A landscape with many valleys, sampled at points; each row gives a point and its height.
A ball rolls from a point to the lowest of its 5 nearest points, and stops where none of them is lower. Distance is the straight distance between rows; heights are no part of it.
kivav h=198: [151 198 189  82  95 120 100 126 120 113  37 106 142  93 170 188 173 162
 110 116 123]
nuko h=289: [109  86 101 165 140 129 152 110 162 160 197 133  99 119  73 147  95 101
 171  97 113]
Mineb h=220: [104  75 127 154 120 101 145 115 157 152 198 126 105 120  67 157 109 112
 141 113 124]
kuze h=455: [136 128 181 123 137 102 131 103 139 123  96  62 129 153 162  88 193 108
 117 144 137]
pilig h=631: [147 152 156 120 131 112 120 121 123 124  86 112 143 130 159 106 140 127
 139 116 146]
Vetes h=279: [126 115 146 109 102  60 129 101 123 148 155 118  74 137 121 174 194 129
  94 154 134]
pokit h=224: [150 111 177  74 111  54 105  91 159 138 124  29  80 127 148  71 216 118
 118 148 151]
Kiruz h=522: [129 128 106 120 138 166 117 138 116 106 120 152 138 139 135 121  72 131
 126 119 144]
Fel h=291: [115 112 137  98 112  72 131 123 142 144 125 122  82 140 146 138 162 114
 101 132 140]
veruv h=749: [130  92  95 150 126 164 130 136 144 101 151 114 163 130 139  48 100 123
 137 161 102]
lis h=339: [119  92 103 155 143 106 137 125 126 162 173 109  99 163  84 108 113 106
 138 143 147]
Luseb h=426: [124 126 132 134 108 128 129 134 128 115 117 165 144 124 164 169 121 144
 114 120 133]
roka h=286: [125  96  96 165 144 125 134 139 134 141 174 156 105 141  96 159 102 119
 142 117 121]
neki h=243: [112 124 146 106 103  74 133 112 133 139 130 138 100 133 132 176 154 136
 115 140 147]
ganu h=186: [117 141 155 111 113  86 124 125  91 137 110 150 105 131 123 183 167 136
 116 123 157]
Digab h=274: [148 165 162  96 117  87 107 123 145 119  65  88  86 115 164 124 180 124
 108 126 135]
fisi h=322: [120 157 102 131 112 186 108 155  85 121 129 179 149 101 119 220 103 174
 135 104 108]
supa h=704: [125 122  68 147 167 177 133 139 129 124 162 152 145 121  88 113  82 114
 171 115 116]
zufer h=580: [126 196 152 132 129 156  91 145 114  76  71 105 191 125 157 113 115 146
 134 136 134]
pazo h=438: [121 168 117 123 148 170 132 160 112  92  88 152 148 128 151 120  62 151
 109 129 136]
ruko h=313: [145  82 144 130 115  81 143 117 149 145 147  78 105 155 144  58 183  89
 109 150 131]
bitig h=308: [101  56 124 167 124 130 169 105 155 172 217 132 114 110  40 166  94  80
 172 101 131]
dutek h=628: [153 104 161 127 116 113 145 124 148 136 109 103 128 153 176  61 147 107
 117 155 125]
lozo h=98: [148 103 150 104 133  68 143 105 153 142 120  49 101 126 131  69 197 103
 121 155 133]
bug h=278: [115 120 139 171 101 115 149 116 137 149 168 160 126 136  76 184 106 124
 151  99 131]
somul h=440: [139 122 133 126 129 104 133 130  97 117 121 113  94 153 135 124 132 117
 109 137 156]
Vafun h=391: [139 190 178 112 120 126 109 140 131  96  30 113 145  90 186 153 120 155
  97 120 134]
fut h=92: [159 174 167  87 120  81 116 123 142 131  73  72 118 139 152  98 187 124
 109 116 143]
Kamut h=736: [150 252 183 105  99  97 101 119 157  96  11  94 167 124 169 106 168 172
 111 136 115]
foru h=253: [ 94 102 138 110 112  58 126 102 141 141 162 101  49 121 114 145 195 129
  83 160 139]
gorod h=449: [145 145 148 109 117 132 115 141 129 131  90 135 122 109 173 155 124 134
 107 109 135]
Kuru h=642: [133  59 115 143 147 125 142 123 175 145 172  94 130 164 117  44 115  98
 132 158 115]
pesim h=615: [129 152 145 131 135 189 119 150 122  95 106 142 193 108 157  72 103 132
 134 155 106]
bot h=599: [147  74  81 157 171 166 151 106 134 149 193 125 138 140  69  98 105  99
 180 113 118]
donom h=328: [114 132 125 136 109 128 140 128 133 111 134 171 138 139 112 169 123 153
 126 122 131]
zasud h=535: [139 152  85 135 149 210 125 154 102 108 105 147 175 115 119 104  66 154
 135 129 119]
nepu h=244: [112  93 124 149 126  88 140 118 153 160 174 107  70 157  77 154 127  97
 123 131 139]
gifef h=374: [144 175 172  94 107 113 109 143 138 113  39  86 106 108 178 121 145 131
  99 120 148]
dum h=113: [111 107 148 112  95  90 136 114 119 145 166 142 112 155  95 169 143 143
 128 133 140]
leb h=439: [147  98  96 156 149 128 133 113 133 154 179 129 108 168  79  94 104  96
 159 114 125]
vak h=711: [106 131  69 169 144 188 140 158 130 115 153 189 173  96  85 162  81 136
 152 113  88]
kegit h=321: [111  95 108 126 116 101 139 136 118 126 149 133  93 139 123 146 118 125
 114 148 137]
guf h=238: [136 123 157  89 133  52 101  96 133 124 114  49  49 104 138 135 196 109
  87 144 155]
dubug h=452: [118 145 101 150 145 179 127 175 103  94 117 172 136 111 142 163 102 143
 125 110 101]
mutid h=99: [105  92 131 154 125 115 144 118 155 163 171 129 102 135  89 177 126 124
 143 126 127]
nugos h=486: [118 172 133 121 118 153 117 153 117 105  80 121 143 131 175 131 108 123
 118 104 142]
zer h=273: [127 113 158  84 105  52 124 103 130 154 115 114  69 113 148 160 177 129
  94 141 125]
Moni h=591: [120 109 150 145 129 138 136 119 141 109  91  96 176 131 161  70 128 127
 125 160 126]
zev h=129: [120 178 161  79 104  69 123 113  89 150  92 121  93 105 137 202 181 140
  99 121 142]
zut h=551: [105 111 103 156 143 168 156 142 120 146 172 180 155  94  53 188  98 134
 170  93 128]
Migek h=482: [101 169 102 134 117 199 133 150 132 120 146 200 190 101 106 196  73 165
 152 111 116]
zasef h=935: [133 100  88 168 164 165 141 155 160 130 172 135 154 139 131  47  95 117
 156 156  79]
migo h=437: [116  87 106 176 107 150 174 104 153 152 174 141 159 106  66 172  72 120
 169 107 116]
detiv h=462: [145  77 122 113 135 100 146 122 136 148 153 110 106 157 130  74 143  85
 125 136 129]
Vuv h=364: [117 138 138 105 124  92 115 133 130 112  88 130  98 138 151 146 137 121
  90 115 148]
nazub h=450: [136  99  87 158 164 145 125 125 137 136 166 134 121 141  98 126  87 128
 150 123 132]
vini h=121: [118 157 133 133 118 144 102 146 108 126 130 177 159 140 128 207 112 175
 132 114 151]
Budi h=157: [140 108  91 135 156 184 132 144 143 114 160 138 169 136 121  60  84 120
 147 160  88]
zef h=327: [120 159 124 118 126 159 126 148 101  95  89 170 162 115 171 180 110 164
 120 109 126]
Neni h=353: [142  84 120 117 131  83 123 116 145 145 160  95  78 172 108 103 148  98
 113 136 150]
bekun h=219: [127  96 142  79 117  64 118 100 133 154 137  54  67 120 134 109 203 121
 100 148 159]
tuki h=758: [109 139  80 144 160 190 132 143 118 131 146 164 146 128  98 115  83 136
 157 114 105]
kalo h=910: [138 106  81 143 160 173 144 124 120 139 175 149 161 128 100  71 119 128
 178 135  92]
rora h=258: [124 130 154 102 128  92 118 111 121 146 102  88  67 119 159 119 179  97
  80 132 140]
teza h=613: [141  97 106 124 137 141 114 119 105 136 156 122 119 155 130  88 123 129
 130 126 134]
Gof h=562: [124 160  86 140 137 219 140 184 119  89  89 184 156  87 144 141  60 176
 144 121  98]
Ded h=918: [140  67  81 173 149 176 149 132 159 138 199 116 124 149  94  44  96  89
 163 146  76]
Dol h=598: [137 130 150 113 127 132 127 123 117 134 129 116 134 128 149  81 142 124
 120 143 160]
pud h=294: [124 145 146 119 117 125 122 125  92 146 136 175 138 121 104 195 140 148
 122 103 146]
zifi h=643: [150 159 152 131 127 137 103 129 105 112  91 104 185 124 156  74 118 124
 122 156 153]
luza h=641: [124 137 120 147 142 170 121 156 141  94 101 131 177 123 126  63 114 131
 142 155  94]
zeda h=292: [141 182 178 108 109 111 113 118 126  96  68 137 140 113 176 177 134 131
  94  96 134]
Ruza h=336: [102  94 150 127 107  63 138 118 135 184 174 128  79 134  57 174 179 134
 130 117 152]
Vute h=654: [105 173  70 144 158 224 130 170 115  95 111 202 163 111 118 109  63 151
 148 111 107]
Mogir h=433: [120 129  98 147 138 143 113 144 143 110 156 159 131 141 129 150 112 133
 123 122 118]
dukud h=432: [106 130 106 136 126 157 148 135 103 150 182 157 144 121  85 190  90 154
 159 101 119]
Dib h=637: [113 132 113 143 140 199 125 143 128 105 134 152 191 128 151  80 101 146
 143 155 114]
gumu h=169: [147 143 172 133 121 112 122 101 158 102  88  85 167 132 189  69 162 120
 110 145 122]
migi h=770: [139  80 105 141 133 140 135 126 142 142 171 124 129 136 135  63 115 100
 137 158  98]
Suruk h=556: [138  63  73 167 153 137 141  88 134 154 214 111 139 168  90  79 128  94
 176 124  94]
gik h=138: [148 187 166  75  86  75 107 131 115 133  73 130 122 100 160 196 170 137
  92 128 140]
Sim h=547: [139 197 185 118 116 115 106 129 130 129  68  98 160 129 164  92 154 146
 118 113 137]
Ladip h=528: [126  91  83 178 176 168 140 121 135 126 183 138 128 130  67 140  84  99
 168  97  99]
gimer h=537: [121 122  73 150 138 173 126 131 121 106 126 163 133 133 125 140  98 137
 126 114 104]
pil h=333: [120  88 124 133 131  73 156  98 153 149 167 126  91 134 113 136 150 111
 108 143 123]
gufup h=179: [128 180 157  96 101 116 103 144  70 106  79 159 138 101 152 211 147 166
 133 102 161]
Bifo h=335: [116 127 134 140 126 110 120 113 128 137 123 143  93 125 150 163 137 142
 115 118 126]
Ripag h=713: [118 138  71 142 151 193 146 155 118 103 148 193 138 109 116 119  72 134
 149 118 121]
gepi h=623: [134 133 107 126 141 160 117 155 112 121 131 143 158 125 155  67 110 134
 142 144 147]
nulog h=123: [142 188 201  71 118  93 107 133  87 123  53 124  86 107 166 200 176 140
  97 117 151]
pinep h=621: [146 188 160 140 111 141 111 139 130 107  53 120 192 119 169  76 129 144
 131 125 142]
rifad h=745: [134  98 115 137 141 159 141 123 123 119 161 130 157 150 124  95 120 119
 136 143 107]
kiv h=91: [130 173 167  87 112 118 113 127  65 143  77 136 128 119 163 202 135 150
 120 111 144]
Rugud h=112: [147 111 141  93 125  87 125  91 122 138 116  73  99 137 131  89 172 112
 102 155 146]

Where does a ball stop that starts at each point below?
Dol: mutid
Ded: mutid
zifi: vini
Ripag: mutid
tuki: vini
gepi: mutid
